Each row is a point on a landscape with many peaks, with its height.
A climber steps from a point to the highest of its 2 nearest points, and stops where none of them is higher. Distance is the straight distance between rows; heights are no part of it.
z_965 height 90: [ 0.37 -0.37 -1.77  0.99 -1.35 -3.45 -0.70  1.59  0.51  0.92 -0.89  2.95
 -0.02 -0.43 -0.46 -0.74  0.07  1.51 -0.49 -2.76  1.71  0.63  0.80  1.81
 -1.17 -2.78]
z_918 height 369: [-0.90  3.01  1.34  2.12 -1.06  0.54 -0.47 -2.60 -1.77 -0.16  4.35 -0.94
  1.20  0.47  1.70  1.77  0.00 -0.26  0.79  4.98 -1.58  0.64  0.32  1.28
  1.43 -1.58]
z_359 height 370: [-1.46  0.40  0.26 -0.74 -1.25  0.55 -1.42 -2.03 -0.90 -1.65  1.55 -2.44
  0.29  1.15  1.17  0.17 -1.17 -4.30 -0.07  0.93 -1.03 -1.02  0.39 -0.09
  2.43  0.90]
z_189 height 222: [-2.00 -0.35 -2.27 -0.79 -0.76 -0.49 -0.60  0.70  0.34 -2.98 -2.50 -1.03
 -0.01  2.22 -1.72 -0.85  0.57  0.66 -0.57 -3.22 -0.12 -0.61  1.37  0.23
 -0.42  0.57]
z_577 height 376: [-0.46 -0.30  0.70 -1.38  0.03  0.74 -2.06 -1.12 -0.07 -2.61  0.37 -2.40
  0.13  1.44  0.53 -0.01 -1.66 -3.50  0.15  0.80 -1.28 -1.30  0.46  0.04
  2.71  2.21]
z_828 height 233: [ 2.46 -1.81  2.46 -1.55  0.33  0.53  0.29  0.68 -2.11 -0.11  0.29  1.80
  1.44 -0.27  0.09  0.35  1.04  3.16  2.35  3.59  1.99  1.33 -0.48  0.65
  0.87  0.56]
z_386 height 33: [ 3.48 -0.62  2.63 -1.17  1.81 -0.48 -3.01 -1.14  0.48  1.38  1.06  1.36
 -1.43 -2.46  0.66 -2.41  0.02 -0.14 -0.07  2.56  0.04  1.76 -0.80  2.29
 -0.59  0.01]
z_291 height 359: [-0.56  0.58 -1.04 -0.56  0.21 -0.80  1.60  1.80  0.30 -0.94 -1.96 -1.97
  1.18  1.58 -1.91  0.48  2.01  1.18 -0.76 -2.47  1.51  0.36 -0.09 -0.02
  0.76  1.79]
z_96 height 307: [ 0.65  0.66 -0.77 -0.93  0.51  0.84  0.98 -1.52  0.59 -1.20  0.06 -1.36
 -2.25 -0.08  0.61 -1.07 -0.78 -3.47 -0.84 -1.75  0.77 -1.91 -1.11 -1.03
 -0.19  0.30]
z_156 height 563: [-0.45 -0.39  0.39  0.54  1.75  1.55  1.70  0.89 -0.51  1.19 -0.93  0.64
  2.42  0.04  0.51  2.44  0.52  2.83  0.99  0.94 -1.37  0.93 -0.82 -1.91
  0.67  0.69]
z_831 height 263: [ 0.38 -0.25 -2.07  0.88 -0.61 -0.79  0.76 -0.85  0.04  0.46 -0.36  0.42
 -2.44 -1.98 -0.71 -1.22 -0.79 -0.28 -1.63 -2.25  1.92 -1.66 -0.40 -0.13
 -1.71 -2.07]
z_783 height 8: [ 0.07  0.12  1.96 -0.54 -0.20  0.35 -3.25 -0.75  0.12 -0.65  2.01 -1.62
 -1.10 -0.53  1.96 -1.61 -1.16 -2.98 -0.92  2.75 -1.71 -0.06  0.84  0.82
  0.86  0.41]
z_307 height 232: [-3.28  0.40 -3.16 -0.09 -0.28  0.13 -0.73  1.79 -0.04 -3.44 -3.37 -0.45
  0.83  2.76 -0.50 -0.53 -0.08  0.76 -0.25 -3.04 -1.81 -0.82  1.88 -0.55
 -0.03  0.23]
z_38 height 392: [-0.70 -0.19 -1.56 -0.20 -0.95  0.26  1.18  0.23  0.28  0.16 -1.40 -0.38
  0.10  0.59 -1.61  0.29  0.85  1.00 -0.54 -1.45 -0.48  0.23  0.06 -0.82
 -1.00  0.84]
z_657 height 391: [-1.33 -0.67  0.72  0.36 -2.40 -2.21 -0.52  0.98  1.51  2.29 -1.04  4.20
  0.75  0.36  1.22 -0.37  1.77  2.97  0.45  1.12 -1.25  3.18  1.17  1.72
 -0.42 -1.29]
z_167 height 238: [ 1.25 -0.51  0.17 -1.25  0.71 -1.31 -1.59 -0.64  1.44 -1.74 -1.65 -1.53
 -0.87 -0.17 -1.00 -2.11  0.61 -1.76 -0.78 -2.29  0.73 -0.77 -0.57  0.83
  0.55  1.59]
z_969 height 347: [-0.94  1.35  1.30  0.32  0.04  0.06 -2.28 -2.19 -1.70 -1.95  3.82 -2.25
  1.11  0.78  1.54  0.54 -1.00 -2.83  0.63  3.01 -0.73 -0.28  0.32  1.46
  2.60  0.17]
z_82 height 138: [-1.18  0.54 -3.87  1.01  0.52 -0.72 -0.56  0.67  0.07 -1.01 -0.78  1.13
 -1.50 -0.62 -0.47 -0.45 -1.53  0.42 -0.99 -3.63  1.51 -1.24  0.55  0.19
 -2.02 -2.63]
z_316 height 199: [ 3.57 -1.90  1.78 -0.85  0.23  0.21  1.29  1.91 -1.59  0.96  0.86  1.29
  1.54  0.56  0.41  0.64  0.71  3.13  2.25  2.44  2.49  0.66 -0.38  0.06
 -0.40  0.54]
z_757 height 389: [ 1.19 -0.22  0.71  0.36 -1.17  0.20 -0.69 -0.33  0.78  3.06  0.48  2.33
  0.09 -1.15 -0.86 -0.10  1.18  1.87 -0.41  1.88 -0.05  2.11  0.44  0.74
 -1.40 -0.39]
z_185 height 390: [-1.29  0.13 -1.19 -0.32  0.71  0.10  2.14  1.69  0.02 -1.10 -2.79 -1.76
  1.31  0.85 -1.31  0.78  1.81  1.36 -0.26 -2.31 -1.03  0.24  0.45 -1.11
  1.12  1.70]
z_308 height 211: [ 3.33 -1.24  0.82  0.04  1.01 -0.59  1.53  3.17 -0.35  1.18  0.80  1.60
  1.73  1.40 -0.04  1.50  1.10  3.20  1.96  0.79  1.10  0.96 -0.49 -0.23
 -0.46  0.57]
z_54 height 454: [ 1.16 -0.45 -0.10 -0.26  1.15  1.54  1.66  1.17 -1.40  0.64  0.06  0.87
  2.24  0.56 -0.17  2.30  0.64  2.34  1.26  0.41  0.41  1.27 -1.35 -1.25
  0.04  0.71]
z_983 height 685: [ 2.46 -1.38  1.80 -0.64  0.98 -3.25  1.27  1.43  1.69  0.14 -1.03  0.26
 -0.70 -2.03 -0.41 -1.50  0.54 -2.07 -2.54 -2.34  2.00 -1.37 -0.23  1.77
  0.59  0.02]
z_148 height 129: [-1.60  1.23 -4.77  0.33 -0.50  0.51 -1.32  0.62 -0.02 -1.27 -0.57  0.73
 -0.65  1.13 -0.40  0.30 -1.43 -0.12 -0.49 -2.79 -0.55 -1.05  1.14 -0.51
 -2.13 -2.00]
z_12 height 660: [ 2.36 -0.17  1.01 -0.68  1.24 -2.25  1.17  0.68  1.10 -0.33 -0.77 -0.99
 -0.21 -1.78 -0.84 -0.18  0.71 -1.69 -1.74 -2.35  2.92 -1.12 -0.97  0.68
  0.87  0.75]
z_960 height 253: [ 0.03 -0.22 -1.85  0.58  0.86 -1.48  1.05 -0.55  0.35 -0.51 -0.24  0.54
 -2.87 -1.88  0.25 -1.19 -0.75 -2.07 -1.99 -2.94  1.84 -2.46  0.48  0.21
 -1.14 -1.92]
z_176 height 280: [ 0.80 -0.10 -0.98 -0.40 -0.32  0.08  0.01 -1.59  0.81  0.72 -0.08 -0.06
 -2.15 -1.32 -0.38 -1.20 -0.72 -0.95 -1.05 -0.94  0.79 -0.59 -0.57 -0.01
 -1.78 -0.36]
z_202 height 345: [-1.24  1.30 -1.88 -0.16  0.34  2.46  1.18  0.18  0.07 -0.99 -1.34 -1.64
  0.55  1.45 -1.75  0.19 -0.11 -0.61  0.26 -2.52  0.55 -0.78 -1.24 -1.09
  0.69  1.64]
z_4 height 334: [ 0.06  0.54 -0.70 -1.16  0.35 -1.40  1.41  2.03  0.62 -1.94 -1.83 -1.94
  0.15  0.62 -2.26 -0.30  1.32 -0.46 -1.60 -3.39  3.39 -0.69  0.19  0.95
  0.62  1.04]
z_638 height 480: [-2.15  2.48  1.04  1.99 -1.88 -0.05 -1.22 -3.02 -1.66 -0.33  4.22 -1.55
 -0.02  0.38  1.18  1.17  0.12 -1.19 -0.37  4.07 -2.03  0.69  1.27  1.49
  1.41 -1.77]
z_514 height 149: [-0.69  0.63 -3.40  1.17 -0.06 -1.27  0.09  1.78 -0.39  0.44 -0.55  1.58
 -0.04 -0.56 -1.74  0.25  0.06  1.64 -1.44 -3.29  1.80 -0.31  0.81  0.37
 -2.31 -3.28]
z_748 height 1: [-0.33  0.19  0.55 -0.66 -1.59 -0.73 -3.50 -1.01  0.44  0.41  2.26  0.06
 -3.04 -1.11  2.33 -3.03 -1.41 -1.69 -0.76  2.67 -1.91  0.90  1.40  1.36
 -1.26 -2.06]
z_19 height 294: [ 0.65 -0.28 -0.08 -0.98 -0.36  1.04 -1.04 -2.14  1.00  0.74  0.62 -0.44
 -2.00 -0.51  0.16 -1.24 -0.96 -1.72 -0.38  0.10 -0.77 -1.24 -0.18 -0.22
 -1.27  0.26]
z_614 height 526: [-2.91  0.94  0.01  0.85 -3.06 -0.57 -1.77 -2.68 -1.83 -0.61  3.13 -1.48
 -0.56 -0.13  1.24  0.28 -0.57 -1.83 -0.51  2.70 -1.64  0.06  2.27  0.81
  1.50 -2.38]
z_956 height 313: [ 0.28  0.21 -0.74 -0.30  1.19  0.19  0.91 -0.73  0.74 -0.95 -1.27 -1.48
 -1.44 -0.96 -1.29 -0.67  0.19 -2.18 -1.50 -2.67  2.09 -1.68 -1.51 -0.43
 -0.33  0.83]
z_120 height 193: [-1.12  0.75 -2.11  0.54 -1.25 -0.54  3.13  1.79 -0.60  1.44 -0.75  0.60
 -0.01 -0.15 -1.17  0.71  1.18  3.15 -0.54 -2.83  0.25  0.72  0.26 -1.19
 -1.69 -2.19]
z_521 height 371: [ 1.78  0.54  0.56 -0.95  2.04  2.92 -0.30 -1.16 -1.25  0.29  1.52 -0.32
 -0.41 -0.21  0.74  0.04 -2.14 -2.85  2.00  0.35  0.82 -1.19 -2.41 -0.85
  0.06  0.25]
z_182 height 351: [-1.01 -0.78  1.38  0.48 -1.50 -0.73 -0.53  0.63  1.98  1.60 -1.39  2.86
  0.94 -0.33  0.58  0.26  1.60  2.79  0.45  2.33 -1.96  2.30  1.17  0.89
 -0.01 -0.84]
z_798 height 532: [-1.88  0.71 -1.30  0.42 -3.32  2.13  0.63 -1.47 -1.55  1.27  2.20 -1.14
 -0.41  0.96  1.48  0.33 -1.18 -2.02 -0.30  1.10 -1.50 -0.34  0.94 -0.79
  0.79 -1.67]
z_838 height 442: [-2.00  0.19 -0.54  0.47  1.44  1.84  1.40  1.31  0.17 -1.43 -2.10 -1.35
  1.75  1.13 -0.43  1.70  0.38  0.95  0.08 -0.92 -1.58 -0.23 -0.63 -1.47
  1.48  2.39]
z_560 height 429: [ 0.16  0.27 -1.25  0.38 -0.99 -0.46  1.55 -0.12  0.33  0.38 -0.62 -0.41
 -0.24 -0.15 -2.11  0.47  0.78  0.57 -0.76 -2.08  1.73 -0.24 -0.41 -0.35
 -0.63  0.31]
z_557 height 358: [ 2.33  0.45  0.22 -0.56  2.58  1.87  1.14 -1.87 -0.87  0.30  0.39 -0.08
 -1.03 -0.80  0.37  0.01 -0.78 -2.26  1.24 -0.81  2.39 -1.19 -3.25 -0.82
 -0.44  0.33]
z_600 height 165: [-0.62  0.28 -2.66  1.29 -1.60 -1.07  1.53  0.84 -0.05  1.65 -0.33  1.68
 -0.38 -0.48 -1.56 -0.04  0.17  2.35 -0.57 -2.67  1.46 -0.14  0.72 -0.35
 -1.86 -2.55]
z_6 height 322: [-0.38  0.72 -0.98 -0.71  1.28 -0.60  1.30  0.49  0.16 -1.40 -2.07 -2.15
 -0.91 -0.50 -1.73 -0.79  1.00 -1.41 -1.26 -2.94  4.03 -1.04 -1.13  0.43
  0.19  1.21]
z_438 height 368: [-1.58  0.03 -0.88 -1.16 -0.69  0.88 -1.20 -0.84  0.07 -3.15 -0.34 -2.75
  0.41  2.15 -0.18 -0.37 -1.57 -2.73 -0.31 -0.85 -0.79 -1.49  0.97 -0.66
  1.60  2.09]
z_681 height 125: [-1.88 -0.70 -1.82  0.66 -1.00 -0.89 -1.82  0.63  0.75  0.13 -1.82  2.85
 -0.08  1.23  0.27 -0.13  0.15  1.81  0.47 -0.94 -2.19  1.45  2.23 -0.12
 -1.17 -1.45]
z_739 height 453: [-1.83 -0.63  1.26  1.09  1.15 -0.09  0.44  0.49  0.98  1.26 -1.17  0.13
  2.18 -0.38  0.87  2.55  0.95  2.61  0.80  1.78 -2.20  0.98 -0.01 -1.51
  0.58  0.22]
z_448 height 246: [ 2.34 -1.17  1.29 -0.33  0.07 -0.43  0.55  1.85  0.69  1.90  0.00  1.11
  2.00  1.14  0.07  1.65  1.06  2.27  0.69  0.31 -0.09  1.48  0.06  0.38
 -0.19  0.67]
z_701 height 396: [ 0.08 -0.10  0.33 -0.25  1.12  2.84 -0.61 -1.23 -1.92 -0.84  0.70  0.14
  1.00  0.56  0.19  0.30 -1.85 -1.65  1.92  1.70  0.93 -0.82 -1.74 -0.91
  0.75  1.17]
z_111 height 342: [-0.51  0.00 -1.17  0.67 -1.49  1.12  0.87 -0.64  0.23  1.84 -0.18  0.64
  0.64  0.03 -0.68  0.93  0.14  1.24 -0.03  0.16 -0.81  0.48  0.03 -1.27
 -1.01  0.45]
z_680 height 272: [-1.27  1.50 -1.12  0.61  1.80  2.68  2.89  0.89 -1.09  1.24 -1.23 -1.13
  1.28  0.86 -0.46  1.89  0.38  1.79  0.49 -0.91 -0.79  0.33 -2.18 -2.32
  0.47  0.59]
z_606 height 374: [-0.83 -0.07  1.88  1.33  1.18  1.99  0.40 -0.70 -2.09 -1.38  1.40  1.78
  0.83 -0.04  0.95  1.14 -0.58  2.04  2.45  5.57 -0.32 -0.01 -0.41  0.20
  0.80  0.60]
z_637 height 609: [ 2.74 -0.02  0.65 -0.56  1.60 -0.86  1.59  1.98  0.51 -0.90 -0.39 -0.91
  0.79 -0.83 -1.56  0.66  0.28 -0.74 -0.33 -1.76  4.56 -0.98 -1.20  0.62
  0.24  1.03]
z_881 height 5: [-0.98  0.39  1.02 -0.40 -1.94 -0.75 -3.25 -1.32 -0.11 -0.61  2.26 -1.13
 -1.69 -0.85  2.42 -2.27 -0.93 -2.44 -1.07  2.38 -2.38  0.14  2.03  1.35
  0.08 -1.54]
z_89 height 328: [ 2.01  0.32  1.10  0.43 -0.69 -0.17  0.15  0.73  0.82  3.67  0.80  2.35
  0.93 -1.02 -0.21  1.26  1.99  3.37 -0.02  1.91 -0.78  2.60  0.29  0.46
 -1.27 -0.90]
z_808 height 248: [-4.83 -0.34 -2.22  0.44 -0.10 -0.57 -0.21  2.13  0.95 -2.31 -3.33 -0.07
  1.26  2.00 -0.01  0.48  0.36  1.40  0.42 -2.02 -2.88 -0.87  2.05 -1.12
  0.12 -0.29]
z_338 height 243: [ 1.21 -0.27  1.15 -1.95  1.33 -0.04 -0.93 -1.30  0.80 -2.10  1.13 -1.35
 -2.12  0.41  1.11 -1.65 -0.80 -4.41 -1.26 -1.53 -1.35 -1.84  0.04 -0.35
 -0.05  1.29]
z_968 height 363: [-1.33  1.11  1.06 -0.48 -1.32  0.23 -2.00 -3.06 -1.64 -1.21  2.49 -2.98
  0.05  0.68  1.43  0.95 -0.56 -3.91 -0.60  1.81 -1.15  0.40  0.63  1.00
  3.16 -0.18]
z_935 height 481: [-0.84  1.61 -0.33  0.40 -1.75  2.75  0.13 -1.39 -1.39  1.27  2.37 -0.73
  0.09  1.08  0.98  0.60 -1.50 -2.38 -0.02  1.49 -0.87 -0.12 -1.12 -1.16
  1.05 -0.63]
z_583 height 361: [-1.09  2.78  1.21  2.45  0.21  1.33  0.16 -1.46 -2.15 -0.44  3.86  0.42
  1.17  0.82  1.61  1.52 -1.21  0.05  1.37  4.93 -0.38 -0.25 -0.30  0.07
  0.79 -1.50]
z_794 height 478: [ 2.37 -1.00  0.59  0.06 -1.33 -1.64  0.01 -0.02  1.02  3.20  0.61  1.73
 -0.48 -0.98 -1.33 -0.38  0.82  2.06 -0.16  0.02  1.15  1.26  0.44  1.07
 -1.34 -0.89]
z_883 height 148: [-0.83 -0.65 -0.86  0.80 -1.98  0.15 -1.11 -0.57  0.41  0.91 -0.61  1.96
 -0.65  0.15 -0.23 -0.59  0.11  1.28 -0.02  0.64 -1.99  0.78  1.84  0.14
 -1.25 -0.89]
z_599 height 174: [-1.93 -0.32  0.12  1.03 -1.94  0.02 -1.41 -0.71  0.62  0.97 -0.32  1.46
  0.11  0.52  0.17 -0.85 -0.18  0.65 -0.10  2.83 -2.29  0.61  2.43  0.16
 -0.46 -0.16]
z_623 height 440: [ 0.30  1.12  1.95 -0.15 -0.58  1.97 -1.61 -1.00 -1.02  0.34  3.19 -0.79
 -0.29 -0.49  2.14  0.17 -1.01 -3.20  0.29  3.23 -0.60  0.08 -0.74 -0.17
  0.92 -0.24]
z_723 height 12: [ 1.75  0.54  1.80 -0.98  0.88  0.87 -3.03 -0.83  0.03 -0.51  1.34  0.04
 -0.50 -1.16  1.06 -1.43 -1.27 -1.72  0.12  3.21 -1.34  0.60 -0.23  1.13
  0.69  1.16]
z_166 height 318: [-1.51  2.07 -1.78  0.37  0.92  3.17  2.84  0.16 -1.02 -0.02 -1.41 -1.03
  1.07  1.66 -0.91  1.03  0.23  0.19  0.73 -2.29 -0.30 -0.36 -1.94 -1.56
  0.74  1.25]
z_27 height 271: [-1.44  0.82 -0.36  1.46 -0.57  2.20  1.20 -0.41 -0.42  2.37  0.33  1.04
  0.20  0.12  0.30  1.09 -0.30  1.69  0.49  1.75 -1.84  0.74  0.03 -1.74
 -0.80  0.51]
z_63 height 360: [-1.06  1.13 -1.09 -1.08 -0.35  2.48 -0.04 -0.24 -0.07 -1.50 -0.68 -2.31
  0.37  1.58 -0.69 -0.47 -1.54 -2.24  0.17 -1.22 -0.23 -1.13 -0.42 -1.05
  0.62  1.86]
z_399 height 401: [ 0.46 -1.60  2.36 -0.79  2.45  0.03 -3.66 -0.59 -0.44 -3.16  0.08 -0.50
  1.31  0.27  0.74 -0.93 -2.10 -1.31  1.40  2.69  0.04 -0.15  0.08  1.55
  1.50  2.61]
z_86 height 275: [-4.83 -0.63 -1.19  1.00 -0.39 -0.63  0.96  1.02  0.53 -1.15 -2.74 -1.01
  0.88  0.81  0.61  1.15  0.42  2.28  0.79 -1.32 -3.14 -0.77  1.36 -2.52
  0.08 -1.09]
z_365 height 385: [-0.66 -0.32  1.30 -0.42  1.22  0.42 -2.91 -1.13  0.02 -2.91  0.79 -1.85
  1.44  1.02  0.07 -0.10 -1.95 -1.94  1.13  2.14 -0.49 -0.83  1.28  0.99
  2.46  2.95]
z_901 height 206: [-2.13  0.69  0.33  1.84 -1.37  1.17 -0.43 -0.67  0.26  0.88  0.45  0.35
 -0.03  0.09  0.45  0.76 -0.64  0.83  0.16  2.79 -2.54  0.43  1.10 -0.46
  0.08  0.34]
z_290 height 235: [-0.54  0.66 -1.36  0.72 -0.63  0.96  3.26  1.19 -0.32  2.43 -0.61  0.33
  0.30  0.16 -0.73  1.59  1.61  3.30 -0.15 -1.50 -0.75  0.80 -0.70 -1.91
 -1.17 -0.73]
z_115 height 197: [-0.27 -0.24 -1.17  0.44 -1.30 -2.26  1.80  2.86  0.74  0.48 -0.96  0.46
  0.29  1.03 -1.69 -0.45  1.51  2.35 -0.65 -2.96  1.71  0.37  0.86  0.25
 -1.21 -0.91]
z_158 height 247: [ 0.49  0.08 -0.74  0.03  1.48 -1.11  1.50 -0.99  0.72 -1.23  0.43  0.04
 -3.62 -0.89  0.56 -1.91 -0.85 -2.92 -2.07 -2.72  0.24 -3.14 -0.07  0.32
 -0.63 -1.33]
z_210 height 524: [ 3.34 -1.48  1.48 -2.04  1.91  0.27  0.86 -0.43 -1.23 -1.62 -0.19  0.31
 -0.01 -0.89 -0.44  0.08 -0.24 -0.69  1.73 -0.55  2.83 -0.73 -1.67  0.50
  0.18  0.85]
z_851 height 234: [-0.11 -1.10 -0.50 -1.37 -0.47 -2.23 -1.54  0.57  1.33 -2.21 -2.50 -1.30
 -0.56  0.45 -1.83 -2.30  0.82 -0.34 -0.61 -2.81  0.78 -1.00  0.32  1.31
  0.00  1.34]
z_199 height 51: [ 3.36 -1.07  2.27 -0.69  1.77 -1.76 -0.74 -1.02  1.27  1.42  1.03  0.60
 -1.94 -2.22  0.13 -0.56 -0.03 -0.91 -0.44  0.01  1.21  0.13 -1.04  1.27
 -0.38 -0.15]
z_333 height 220: [-2.11  0.62 -1.37  0.41  0.06  1.33  3.41  0.74 -0.90  1.35 -1.62 -0.60
  0.77  0.20 -0.13  1.66  0.80  2.57  0.46 -1.04 -1.71  0.35 -0.79 -2.68
  0.10 -0.08]
z_769 height 284: [ 1.95 -0.46  0.87  0.31  0.19  0.26  0.81  1.69  0.38  2.43  0.37  2.02
  1.80 -0.40  0.54  1.56  1.58  3.16  0.61  2.50 -0.13  2.18 -0.52 -0.13
 -0.30 -0.22]
z_737 height 448: [ 2.43 -1.59  2.25 -2.14  2.77  0.18 -3.15 -0.83 -0.41 -1.91  0.42  0.52
 -0.50 -1.21  0.82 -1.53 -0.36 -1.40  1.38  2.59  0.80  0.66 -0.51  1.25
  0.22  1.36]
z_59 height 229: [-0.91 -0.83 -1.41 -1.18 -0.97 -2.08 -0.85  1.19  1.04 -2.22 -3.24 -0.23
  0.44  1.26 -1.93 -1.32  1.84  0.45 -0.11 -3.08  0.21 -0.23  1.09  1.12
  0.06  1.19]
z_76 height 19: [ 1.75 -0.04  1.69 -0.68  0.04  0.06 -2.88 -1.12  1.16  0.94 -0.07  0.78
 -0.84 -1.85  0.62 -1.15 -0.21 -0.93 -0.54  2.06 -0.52  1.46 -0.11  1.27
 -0.58  0.46]
z_941 height 302: [ 0.32  0.72 -0.40 -0.87 -1.00  1.12 -0.52 -1.64  0.24 -0.13  1.37 -1.15
 -2.01  0.67  0.92 -0.80 -1.32 -3.52 -0.30 -0.39 -0.42 -1.27 -0.52 -0.58
 -0.70  0.10]
z_627 height 632: [ 1.82 -0.67  0.67  1.02 -2.78 -3.13  0.15  1.92  2.26  2.87  0.33  1.74
 -0.33 -0.14 -0.71 -1.20  0.87  1.52 -0.35 -0.46  1.87  1.17  0.43  1.56
 -1.39 -0.97]
z_826 height 562: [ 2.78 -0.14  0.44 -0.66  2.47  0.06  1.00 -0.13 -0.51 -1.69 -0.40 -0.68
  0.34 -0.85 -0.67  0.42 -0.32 -1.11  0.45 -2.17  3.98 -1.02 -2.23 -0.28
  0.19  0.92]
z_16 height 293: [ 0.78  0.39 -0.04  0.19 -0.13 -0.23  3.17  3.00  0.35  2.82 -0.25 -0.17
  1.40  0.38 -0.55  1.85  1.96  3.36  0.37 -1.55 -0.06  1.50 -0.77 -1.26
 -0.53 -0.26]
z_93 height 76: [ 0.53 -1.12 -0.83  0.86 -1.78 -2.75 -0.34  0.46  0.54  1.86 -0.20  2.23
 -1.39 -1.84 -0.57 -1.30 -0.30  0.65 -1.15 -2.29  1.79 -0.46  0.57  1.38
 -1.64 -2.36]
z_658 height 46: [ 3.48 -0.96  2.54 -0.28  2.61 -1.65 -1.43 -1.76  0.94  0.99  1.05  1.27
 -2.78 -2.58  0.63 -1.61 -0.02 -1.58 -1.12  1.25 -0.37  0.76 -0.62  1.46
 -1.18 -0.06]
z_534 height 231: [ 0.27  0.19 -0.44  0.53 -0.87 -1.80  3.31  3.39  1.56  1.44 -0.27 -0.26
  1.14  0.85 -1.49  0.49  1.75  2.93 -0.37 -1.65  1.11  0.81  0.47 -0.53
 -0.84 -0.34]
z_986 height 283: [ 0.71 -0.94  2.02 -0.43  1.39  1.44  0.22 -0.78 -2.64 -0.72  0.40  1.67
  1.46 -0.35  0.59  0.20  0.41  2.90  2.50  4.38  0.48  0.48 -0.29 -0.02
  1.00  1.01]
z_932 height 483: [ 0.97 -1.16  0.84  0.46 -3.01 -2.87 -0.24  1.65  1.82  2.73 -0.71  3.06
  0.03  0.58  0.12 -0.91  1.78  2.32  0.16 -0.17  0.17  2.40  0.78  1.93
 -0.91 -0.75]
z_352 height 488: [ 2.97 -1.77  1.69 -1.50  2.85  0.14 -1.03 -1.11 -0.97 -1.72  0.51  0.50
 -0.51 -1.25  0.25 -0.74 -0.75 -0.86  1.44  0.51  1.84 -0.39 -1.89  0.69
 -0.37  1.04]
z_43 height 107: [-0.90 -0.51 -2.47  0.77 -1.37 -1.60 -1.73  0.79  0.41  0.55 -1.05  3.10
 -0.09  0.36 -0.62 -0.06 -0.43  1.70 -0.01 -2.27 -0.50  0.64  1.51  1.29
 -2.04 -2.19]
z_348 height 421: [ 1.16 -1.77  3.23 -1.56  2.52 -0.37 -4.10 -0.05 -0.87 -3.06  0.16  0.18
  0.08 -1.11  0.59 -2.45 -0.69 -0.53  0.92  3.68 -0.15  0.63  0.14  2.26
  1.34  2.06]
z_887 height 319: [-4.55 -0.84 -0.30  0.97  0.08  0.16  1.46  0.83  0.57  0.74 -2.02 -1.18
  1.10 -0.32  1.10  1.98  0.63  2.86  1.08 -0.55 -3.43 -0.09  0.25 -2.63
  0.61 -0.71]
z_486 height 457: [ 0.05  1.39  0.42 -0.82 -0.83  2.04 -0.22 -1.32 -1.37  0.75  2.32 -1.47
 -0.73  0.10  1.63  0.50 -1.69 -4.00  0.47  1.83 -0.18 -0.60 -0.76 -1.20
  1.24 -0.90]
z_453 height 383: [-3.08 -0.29  0.71  1.15  0.47  0.01  0.67  0.31  1.39 -0.25 -1.91 -1.13
  1.96  0.47 -0.13  1.62  1.03  1.87  0.91  0.46 -2.75  0.32  0.36 -2.09
  0.98  0.94]
z_889 height 550: [ 1.66  0.54 -0.46 -0.19  0.86 -0.77  2.19  2.00  0.17  0.06  0.23 -1.26
  1.42 -0.52 -1.72  0.83  0.54  0.19 -0.82 -2.01  3.48  0.11 -1.29 -0.01
  0.14  0.43]
z_509 height 585: [-1.88  0.97 -1.17  0.17 -3.71  1.16 -0.95 -1.72 -2.14  0.72  2.57 -0.64
 -1.53 -0.46  1.39  0.08 -1.21 -2.41 -0.71  1.83 -1.73 -0.30  1.82 -0.48
  0.69 -2.57]
z_626 height 244: [ 1.25 -0.24  0.60 -0.58  1.37 -0.62  0.78 -1.81  0.60 -1.00  1.17 -0.41
 -3.79 -0.03  1.26 -2.28 -0.79 -3.93 -1.81 -1.46 -1.23 -1.85 -0.03 -0.25
 -1.06 -0.45]
z_165 height 379: [ 1.08 -0.02 -0.75 -0.52  1.54  1.36  3.26  2.26 -1.36  0.74 -0.38 -0.21
  2.03  0.87 -0.05  2.40  0.95  3.01  1.28 -1.48  0.29  1.40 -1.93 -2.06
  0.57  0.16]
z_442 height 482: [ 0.75  1.12 -0.89  0.32 -0.34 -0.67  2.66  1.53  0.13  0.51 -0.52 -1.08
 -0.02 -0.47 -1.71  0.10  0.81  0.85 -1.16 -2.70  3.37 -0.19 -0.33 -0.49
 -0.58 -0.21]
z_306 height 65: [ 1.46 -1.97  0.98  0.47 -0.91 -3.50 -0.81 -0.37  1.37  1.69 -0.50  1.75
 -1.91 -2.27 -0.03 -1.55 -0.09 -0.78 -1.63 -1.56  1.30 -0.74  0.35  1.71
 -0.79 -1.78]
z_382 height 395: [-1.09 -0.26  1.13  0.70 -0.02 -0.05  0.01  0.28  1.18  1.62 -1.03  1.24
  1.87 -0.37  0.14  1.30  0.95  2.13  0.69  2.47 -2.11  1.81  1.12 -0.17
  0.47  0.70]
z_770 height 59: [ 1.92 -1.60  1.35 -0.75 -0.04 -2.43 -1.64 -0.79  1.60  1.46 -0.28  0.59
 -1.48 -1.65 -0.02 -1.56  0.71 -0.26 -1.14 -1.05  0.98  0.30  0.30  1.65
 -0.79 -0.55]
z_235 height 444: [-0.41  0.58 -0.08  0.60  0.41  2.70  0.01 -0.03 -0.94 -0.20  0.34 -0.64
  1.46  1.30  0.17  1.41 -1.42 -1.25  0.71  0.99 -0.52 -0.67 -0.61 -1.10
  1.18  1.70]
z_607 height 521: [-1.51  0.22 -0.83  1.17  0.45  2.39  1.17  0.22 -0.35 -0.12 -0.93 -0.65
  1.70  1.43  0.30  1.77 -0.65  0.41  0.65  0.35 -2.15 -0.21 -0.56 -1.63
  1.35  1.68]
z_830 height 646: [-1.10  1.98  1.82  2.74  1.34  1.35  0.26 -0.69 -1.70 -0.66  2.69  0.84
  1.48  0.24  1.98  1.39 -0.60  2.15  1.97  6.09 -0.67  0.04 -0.01  0.09
  0.39 -0.72]
z_625 height 241: [ 0.91 -1.04  0.86 -1.19  2.33 -0.73 -1.10 -1.56  1.34 -2.00 -0.76 -1.37
 -2.25  0.07  0.25 -1.87 -0.25 -3.39 -1.13 -1.96  0.12 -1.80 -0.37  0.15
 -0.37  2.26]

Call two points neighbours if one is among the 2 nearest of the other. Go from one point of each pair to the other, from neighbour to neighbour, staying as high as possible. Name the lowest point that can't be avoided.
z_637, z_607: z_557
z_627, z_509: z_316
z_156, z_627: z_182
z_509, z_830: z_583

For each start below, name the point where the climber stops.
z_681: z_637
z_308: z_627
z_881: z_637
z_680: z_577
z_831: z_607
z_851: z_607
z_6: z_607
